Points, in no order, along strands that fork and pass close to each other.
Points whose rows are less than 64.5 apart are linked; no others are. Some points are linked to none.
telil: [-34, 54, 3, 3, 76, 18, 9, 13, 21]
foz: [4, -39, -16, -59, 11, -55, -4, 24, 40]
sivel: [17, -62, -31, -4, -4, -8, -9, -8, 9]
Pasis: [54, -22, -23, 1, -95, 48, 1, 2, -25]
Kazek: [29, -83, -5, 28, -46, -29, -69, -35, -38]
zibis: [8, -113, -17, 17, -41, 40, -34, -26, -22]
Bele: [-17, -79, 25, 11, -70, 38, -15, 1, -5]
zadif: [-29, 40, -5, 23, 74, 32, 1, -11, -7]
gir: [3, 68, -18, -38, 8, 51, 10, -16, -61]
pon: [-15, 28, 23, -14, -7, -9, 37, 51, 58]
gevul: [-16, -101, 3, 9, -58, 38, -26, -6, -7]
tesu: [4, 88, 19, -28, 7, 2, 17, 36, 14]
mugu: [16, 7, 12, -27, -68, -6, 27, 35, 23]
Tariv: [26, -37, -6, 16, -14, -64, -22, -18, 2]
panuv: [-7, -29, -2, -15, 12, 2, 20, 28, 48]
gegol: [-45, 78, 25, 14, 53, 5, 31, -29, -45]
gos: [18, -28, 5, 62, -58, 53, 7, -15, -5]
nuge: [-5, -50, 24, 5, -88, 21, 7, 7, 3]
Mugop: [-1, 2, -7, 35, 30, 42, 6, 4, 18]
Zusef: [-1, 103, -3, -54, 20, 7, 13, 22, -20]
Rafo: [30, 64, -7, -2, -22, 34, -6, 12, -20]
Gusib: [-4, 23, 16, -17, -43, -9, 33, 46, 41]
Kab: [-31, -77, 22, 42, 34, -62, -35, -16, 34]
Ronov: [-6, 18, -16, 28, 68, 44, -6, -12, -6]
mife: [7, -76, 28, 44, -44, -37, -74, -30, -16]
daru: [-5, -44, 26, 35, 0, -73, -22, -15, 21]
pupef: [-14, -71, 43, 33, -32, -51, -77, -6, 8]
voz: [-6, 24, 14, 32, 17, 34, 13, 14, 22]
figab: [-12, -53, 39, 22, -19, -69, -53, -6, 15]
Gifeb: [-19, 65, -39, -46, 42, 39, 74, -50, -71]
fab: [-6, 48, -25, -28, 98, -16, 14, 28, 43]
denuf: [-32, 83, -3, 26, 40, -5, 74, -73, -75]
nim: [16, 45, -29, -30, 77, -49, 7, 33, 44]
Bepi: [-22, 95, 10, -19, 30, -3, 30, -26, -52]
papu: [4, -45, 2, 46, -42, 46, 9, -4, 6]
dabe: [22, -105, -25, 24, -40, 18, -58, -41, -29]
zugeg: [25, -45, -22, -4, -3, -44, -12, -7, 9]
tad: [-24, -93, 4, 29, 57, -59, -48, -18, 29]
bune: [9, -19, 23, -15, -80, 4, 20, 22, 8]
Gavuv: [-13, 67, 24, -12, 17, -6, 32, 47, 40]
sir: [-22, 48, -2, -14, 79, 4, 15, 32, 36]
lusul: [43, -16, -2, 27, -90, 42, 2, -8, -23]
vube: [3, -39, 6, -43, -13, -71, -41, 16, 17]
tivad: [16, 7, -31, -35, 49, -43, 14, 29, 50]
risi: [-14, 101, -5, -62, 34, -4, 28, -5, -49]
zelo: [-12, 71, 20, 24, 15, 30, 1, -9, -28]
fodor: [14, -55, -26, 20, -2, 28, 3, -8, 14]
zosed: [15, 37, 12, 27, -27, 30, 8, 12, 3]
lazub: [21, 70, -13, -29, -1, 46, 1, 2, -40]
foful: [-8, 69, -26, -47, 32, 37, 39, -42, -77]
zatem: [19, -18, -25, -39, 28, -62, 7, 23, 41]

A fork is a point with three links, a tip a point with one. Leave the first point through the second and follow the links. Name the first fork or tip that comes.
papu; gos | Pasis
dabe; Kazek | daru
Mugop; voz | Gifeb
pon; Gavuv | gegol
tivad; zatem | vube

Name the points in between on the shortest way along the links from the first point to the second, in order.
nim; Ronov | fab, sir, telil, zadif
figab; fodor | daru, Tariv, zugeg, sivel
foful; voz | gir, lazub, Rafo, zosed
mugu; Gavuv | Gusib, pon
lusul; sivel | gos, papu, fodor
